Each row is a point on a tangle of strands that fork, close into loops and nearly touch. The rows are in no order.
Points whose rows are less than 37.5 apart are linked; no others are.
j677:  13   5 -12  11 -10  -3   4   5  -4  -1  -9   2   0   4   2  -1  -5   2   2 -15
j541:  12  -4   7  16  24 -19  17  22   7  13  -1   0  -6  19 -16  14  15  -1  -8  -6
j997:  14  10 -50  12 -23 -10  -1  22 -20   6   5 -11   8 -10  -3  13 -16  15 -13  -5
j653:  -7 -14  21 -14  11  24   1 -24   5 -18   0   2  -6 -10  -3  -3   0  17  16 -14
j878: -12 -19  50  -3  31  11   5  -9  30  -4  12  10 -24  15   5  -2  12 -12  -9 -12
j348:  -6  -7  26  -2  -7  28  -6 -23  16 -19  -4   5 -14   3  21 -14 -16   2   5 -26
j127:  -5  24  18  17  -4 -27  11  18  10  18  16  -1  23   9  32  -2 -13 -24 -15   0
j613:   9  -5  29   0  12  19  -2  -3   7   2 -11  19 -27  27  -4 -20   5 -26  14   8
j562:  -7  -6 -22 -19   9 -16   3  -5 -11  -3   1 -14   5 -24 -14  12  12  15  -8  12
j47:  -9  -8  19   7  -3  27 -23 -14   8   3  -8   0 -16  23   5 -10  -7 -15   6   1
j980:   7  -6 -28   9  14 -10   4  11 -15   7  -3  -8   5   2 -24  20   5  17  -1   4
j795: -11   6 -11   8 -29  14 -28  -5   1   4  -2 -15   0   7  23  -6 -20  -6  -8   3
j209:  12  -6  19   1  -1  37  -6 -12  -3  -7 -21  21 -18  16  -1 -24 -18 -12  26   2
j83:   9  -2 -34 -21  -5 -16  19   0 -17 -10  13  -4  12 -41 -16  11  10  26  -3 -11
j572:  -7   3  10  -7  15 -22  -3   3   2  12   7  -1  -2  13  -7  -6  31 -25  -4  31
j709:  10  11 -29  16  -2 -29   8  25  -9  17  -3 -10   9   1  -3  15   2   2 -18   5
j459: -10  -3  42 -10  22 -13  15 -12  29  -9   9  14 -17  -2  15 -13  17 -14 -12  -9
j934: -32  15   6 -11 -10 -12  -5  20  12  17  15 -21  15 -14  19  27 -14   0 -27  17
j586:   2 -15  19  15  28  -4   4  18  13  13   6  -5  -7  23 -17  22  10   1 -10  -8
j482:  -6  -5 -25   3 -22  28 -24  -9 -14  -7   8 -13   7  -4   3   3 -20  20   8  -2
j735:  10  -4  -6 -16 -20  29   4 -19 -13 -23  -6  22  10 -23  -7 -18   0  12  31  -2
j668:   5 -10   3   2  12  15   9  -3  -5 -10   5   0   4  -9 -12  11  -1  32  14 -21
j850:   8 -13  26   5  27  15  10   0  10  -3  -6  11 -19  18 -12  -1   4  -1  11 -12
j722: -14  -1  -9  -5  -8   5  -4  19   9   5  16 -32   5 -18   8  33 -23  28 -20 -15
j143:   0  11 -14   5 -34  12 -20 -10  -1  -4 -10  -3  -2   5  22 -18 -15 -11   1  -1
j347:  28   9 -24   1  -4 -24  23  10 -12  -3 -18  21   1  -6 -16  -7  14  -6   5  -5
j242: -16  -6  27  -1   0  19 -26 -15  11   7  -1   2 -16  24   7 -16   7 -31   3  18
j860:  -9  17  21   2   1 -22  -1  -3   9   9  10   6   8  11  21 -19  10 -35  -5  17
j441:  -7  -3 -10 -17   0   6 -17 -23 -10  -5 -15   5  -8   6 -13 -15  14 -15  12  32
j848:   8   8  -9  16  10 -20  -5  19  -8  22  -1   3   2  29 -12  -1  21 -25  -3  32
j759:  -5 -13  -4   3   5  19  -6  -1  -4  -4  13 -18   8 -10  -5  20 -10  34   5 -19
j836:  -3  15  11   4  15 -41  19  21   8  17  12  -6  15  -2   7   9  13 -13 -20  11
j840: -22  21  19 -10  10 -34  10  16   9  20  24  -6  26  -4  15  13  -1 -22 -15  25
j652:  -9  -9  39  -8  17   5   4 -18  22 -11   0  11 -22   6  10 -14   9 -13  -1  -9
j965:   3  15  14  11 -20  -5   5  -2  15  -6  -2   8  -4   5  35 -20 -10 -15 -11 -19
j642:  -7 -20  32  10  27   7  -1   8  21   9  10  -8  -7  19 -10  22   5   4 -14 -16
j527:   9   9  -3   9 -26  21 -14  -9  -2  -7 -19  12  -8  14  15 -23 -16 -15  11  -7
j521:  -1  -4   1 -11  18 -18   3  -3  -1   3  -4  -1  -8   3 -16  -2  28 -10   0  18
j105: -10  -7 -10  -6  -3   9  -4   7   3  -3  18 -27   7 -21   1  23 -17  34  -9 -19
j267:   3  -5   5  -7  10 -15  20   1  11  -9   4  -7  -1 -19   1  10   6  19  -9 -26
j326:   0  -6 -20  11 -13  35 -20  -7 -22  -4   3   0  10   1 -10   3 -15  26  20   4
j961:  26   6 -14   9  -2  -8  17  10  -9  -4 -18  18  -3   4 -11  -5   1  -1  12 -11
j523: -11 -22  41  -1  32   8   4  -4  26  -3  10   0 -16  11  -4  10  10   0  -9 -17
j125: -12  -8 -19 -20   7  -6 -12 -19 -12  -4  -6  -6  -3  -6 -16  -2  18  -4   1  32
j608: -15   1  44 -15  20 -26  11 -12  25  -5  16  12  -8  -2  16 -17  23 -22 -10   6
j963: -22   6   0 -15   5 -24   1   9   7  11   8 -19   8 -18   4  17   7   0 -23  20
j41:   4 -16  19  10  14  41 -11  -6  -5   3 -10  11 -12  23 -15  -4 -12   4  27   1
j372:   0 -11   6  12   5  26 -11  -5   0   0  -4  -4  -4  14  -4   7 -12  11  11 -13
j74:  10   5  11  -5 -20  19   1 -16   5 -17 -20  21 -13   3  17 -30 -11 -17  13 -12
j534: -12 -18  -9 -11  20   3  -2  -6  -6  -2  10 -20   8 -16 -20  25   6  31  -1   1
j171: -13  -1 -35  -5 -12   0 -14   7 -13   5   6 -24   7 -12  -1  18 -14  15 -16  14
j583:  25   2 -34  18  -5   6   4  14 -28   1 -14  20   7   6 -23   2  -9  12  21   1
j377: -21  -4 -10 -16   3 -11 -17 -10  -3   4   0 -16   2  -7  -4   3  12  -7 -12  31
j549:  12   8 -22  18   1 -11  -8  14 -15  16 -13   9  -3  28 -12  -6  10 -22   3  27
j870:  -3  12   7   8 -16  -5  -8  -2   8   3  -4  -1  -1   8  23 -15  -4 -17  -8  -2
j236: -17  -8   3  -5  14  -7 -15   1   4  12   3 -15   1   9 -10  11  13  -7 -12  22
j274:   4  -2  11 -12  -4  24 -11 -21  -3  -9 -21  17 -17  10  -4 -25  -2 -19  24  13
j752:   5 -10   5 -19  15  12  16 -18 -12 -18  -1  16   7 -26 -26  -4  18  26  26   3
j334:  18  -5  -7 -17 -13  22  18 -12 -17 -20  -9  33  14 -28 -16 -18   6  12  34   3
j671:   6  -3 -17  -3 -16  15  -2  -7 -11 -14  10  -4   9 -19  -3   2  -8  25  10 -17
j561:  32   9 -36  19 -25  -2  11  18 -17  -1  -9  14   7   0  -5  -2 -14   9   9 -22
j990: -11  16   7  -1 -19 -13  -9  -6   7   4   1  -5   6  -4  27 -16  -1 -20 -12  11
j820:  17  10 -23   0  -3 -27  13   5 -11   2 -16  12   0  -1 -12  -9  19 -12   0  11
j306:  -9 -12  24 -12  21 -12  19  -3  24 -11  13 -11  -6 -20   6  15   3  21 -17 -30
j396:  -1  16  -5  28 -23  -4 -10  24   5  18   3 -14  11  14  29   5 -22  -8 -19  -6
j796:   7  -2 -10 -13 -22  24   1 -17 -10 -22   7   9  10 -27   0 -11  -5  20  20 -14
j202:   1  18  13  13  -3 -26  13  13  11  10   7   0  10   3  23  -5  -1 -16 -16  -6
j142: -16  17  26  -7   1 -29   4  -4  13   8  16   1  12  -1  26 -12   6 -27 -10  15
j452:   5   6  -4  10  -8   0  -7  -1  -1   4 -13   2  -4  13   4 -10   0 -13   0   3
j26:  17  10 -19   8 -21  -8   9  12  -1  -6  -1  -2   2 -10  10  -2 -10   7  -7 -27
j617:  11  10   7  14 -14  -4  10   4  12  -8  -5   7  -5   2  23 -11 -11  -4 -10 -29
j724: -12  10  32  -6   1 -14  -3 -16  12   2   7  12  -5  11  19 -28  17 -38   0  17
j603: -25  20  16  -6  -1 -23   3  18  12  19  19 -13  21  -9  21  18 -10 -12 -22  18
j768:   0  -3  -3 -18  -4  17 -12 -25 -11 -11 -20  14 -11   3 -11 -23   7 -15  23  22
j245:  11   0 -23  10  14 -26  10  19  -9  12  -4  -5   2   3 -20  15  13   5  -9   5
j58:  10  14 -40  15 -16 -20   3  30 -12  15   3 -14  10  -6   3  18 -13   9 -22  -1
j672:  14  -7   2   3  14   5  16  -1  -5  -8  -6  10  -1  -1 -16   6   2  17  15 -16
j391:  14  -3 -40  12   2  -5   1   9 -26   4  -7   5   7   3 -25  11  -1  14   7   8
j868: -14 -13 -21 -14  12  -4  -7  -5 -11   1   4 -21   6 -15 -16  20   5  20  -8  14
j415:  20  12  -8  16 -22  -7  15  15   9  -8   1   3  -1  -3  21  -4 -16   5 -10 -40
j935:  21  10 -44  14 -31   3  -2  13 -17  -3   3   1   8  -7  -1   2 -18  13   3 -16
j109:   6   7   6  12  18 -31  18  20   8  13   3  -3   4   5  -2  10  14  -4 -16  -2
j633:   6  13 -13  -1  -3 -23   3  -2  -6   4 -11   8   0   4  -2 -15  18 -21  -2  20
j126: -17   2  27 -15   2 -20   5  -7  23  -4   9  -8  -2 -18  21  -1   4  -2 -19  -6
j173:  11 -20  36   3  35  29  10   2   8   0  -3  18 -25  23 -18  -1   1  -2  19  -6
j2: -14 -17  14   0   4  23 -15 -11   8  -3   4 -16  -3   4   2  11  -9  16   1 -13
j447: -10 -15  24 -10  21   1   2 -11  16  -4   3  -6 -10   0  -5   6  12   4  -3  -9
j837:   8  -5 -26  14  -2  17 -16   1 -23   5 -15   7   0  19 -19   1  -7   4  19  17
j998:  14  -6  -4 -19   1   7  20 -16 -12 -20  -6  21   7 -25 -19 -10  13  15  25  -4
j119:   8  -3 -27  -4 -10   9   6  -2 -19 -11  15  -1  14 -27 -13   8  -1  33  10 -12
j739: -15  -5  30 -13  11 -14  12  -8  27 -10  11  -7  -7 -19  19   5   0   9 -20 -22
j522:   6  -8  10  11   3  37  -6  -8  -6  -5  -8   9  -3  11  -7  -4 -15  14  26  -8
j814:  -1  21   7  28 -12 -16  -1  25   8  22   9  -9  19  17  28   4 -17 -17 -19  -1
j538: -10  17  18  -7  19 -44  18  16   7  17  24  -3  21  -2   9   4  15 -25 -13  22
j921:  -2  15 -13  -4 -17 -19  -4  -6  -3   1  -7   0   5  -6  13 -15   9 -20  -7  15
j221:  -3  11  23  -9  -6  -6  -1 -19  11  -9  -9  17 -13   6  17 -33  12 -32   4  10
j163: -17 -14   9  -2   8  10 -20  -8   8   6   1 -17  -3   6  -5  12   2   2  -6   6
j621:  11   2 -31  21  -5   2 -12  10 -21  11 -17   6  -2  25 -16   2  -4  -6   7  19
j812:  -5  -6  22  11  -6  30 -13 -13  11  -5  -7   2 -14  17  14  -8 -18  -4   5 -19
j79: -10   2 -12   6 -16   5 -14  16   5   8  10 -27   5  -5  14  20 -24  15 -19 -10
j156: -19   4  16 -13   3 -22   4   3  16   5  10 -14   4 -17  15   8   4  -4 -19   6
j141:   3  -6 -16  14  -8  35 -21  -8 -22   1 -12   6   2  16 -14  -3 -16   9  25  12
j808:   1  -1 -31 -18  -2 -20   9   3 -13  -4   6 -11   7 -31 -11  15   6  18 -12   0
j872:  -2  -9  19 -13  -5  30   1 -27   5 -25  -3   9  -7 -11   8 -16  -8  11  18 -20
j71:  -6  -6  28  -5   8  15 -16  -8   7   7  -4  11 -23  30  -2 -18  16 -35  10  22
j183:  11   0   7 -17 -21  24   0 -24   1 -24 -20  23  -7  -7   7 -31  -9 -12  23  -7
j349:  -1  10   2   4  15 -29   2  13  -2  18  10   0   7  18  -4  -2  26 -27  -7  32
j103: -33   4  -6 -17   1 -13  -7  17   5  17  10 -25  12 -17   2  34  -4   5 -28  30
j993:   3 -12  -9  -9  18  10   5 -12 -19  -9  -2   6   5 -11 -29   6  14  22  21  10
j129:  11  -5 -22  -9   2  -3  20   1 -15 -12  14   0  15 -35 -18  12   8  36   8 -19
j222:  -6   8 -14  20 -21   4 -18  24   3  17   5 -24   9   9  17  18 -27   5 -22  -4
j940:   2 -10  -7 -12  21  -6   5  -9  -7  -5  -7   1  -4  -3 -26   3  20   5  11  10
j815: -11  -3 -13   3 -23  23 -27  -6   0  -1   4 -20   1   2  15   3 -24   9  -3  -7
j418:  13  -9  13   7  23   1  18   5   4  -3  -8   9 -12  11 -16   4   5   7   9 -14
j500:  -1   5 -45   3 -21  -1  -8  17 -17   5  11 -22   8 -15   0  18 -22  19 -16   3
j567:   6  -6  -9 -14   4 -10  20   0   0 -13  12  -9   6 -32  -6  13   3  29  -2 -27
j945:  33   8 -39  14 -22  -1  10  15 -24  -2 -18  25   8   2 -15  -5  -9   3  18  -6
j654:  -3   1  25  -4   3   0   2 -14  15  -7  -6  11 -15   9  12 -20   9 -19   1  -3
j769:   8 -10  24   7   9  34  -8  -4   1   3 -15  15 -24  29  -7 -13 -10 -17  21   3

How many points has the smallest loop of links through each point below? Write none if it is on no loop.
j709 | 10
j677 | 7
j372 | 13
j921 | 9
j878 | none

A piece is all that can be reached along the links. How many separate loops has the piece of each point below (a circle has one, a figure eight two, a Y none), and how many tips (points with one link)?
j752 | loops 0, tips 5
j171 | loops 1, tips 1
j163 | loops 1, tips 1
j990 | loops 2, tips 0
j396 | loops 0, tips 2

Name the points in between on the shortest way along the links from the first point to the second, in order.
j796; j934 | j671 j119 j129 j567 j267 j306 j739 j126 j156 j963 j103
j541; j608 | j586 j642 j523 j878 j652 j459
j236; j613 | j163 j2 j372 j522 j41 j769
j850; j222 | j418 j672 j668 j759 j105 j722 j79
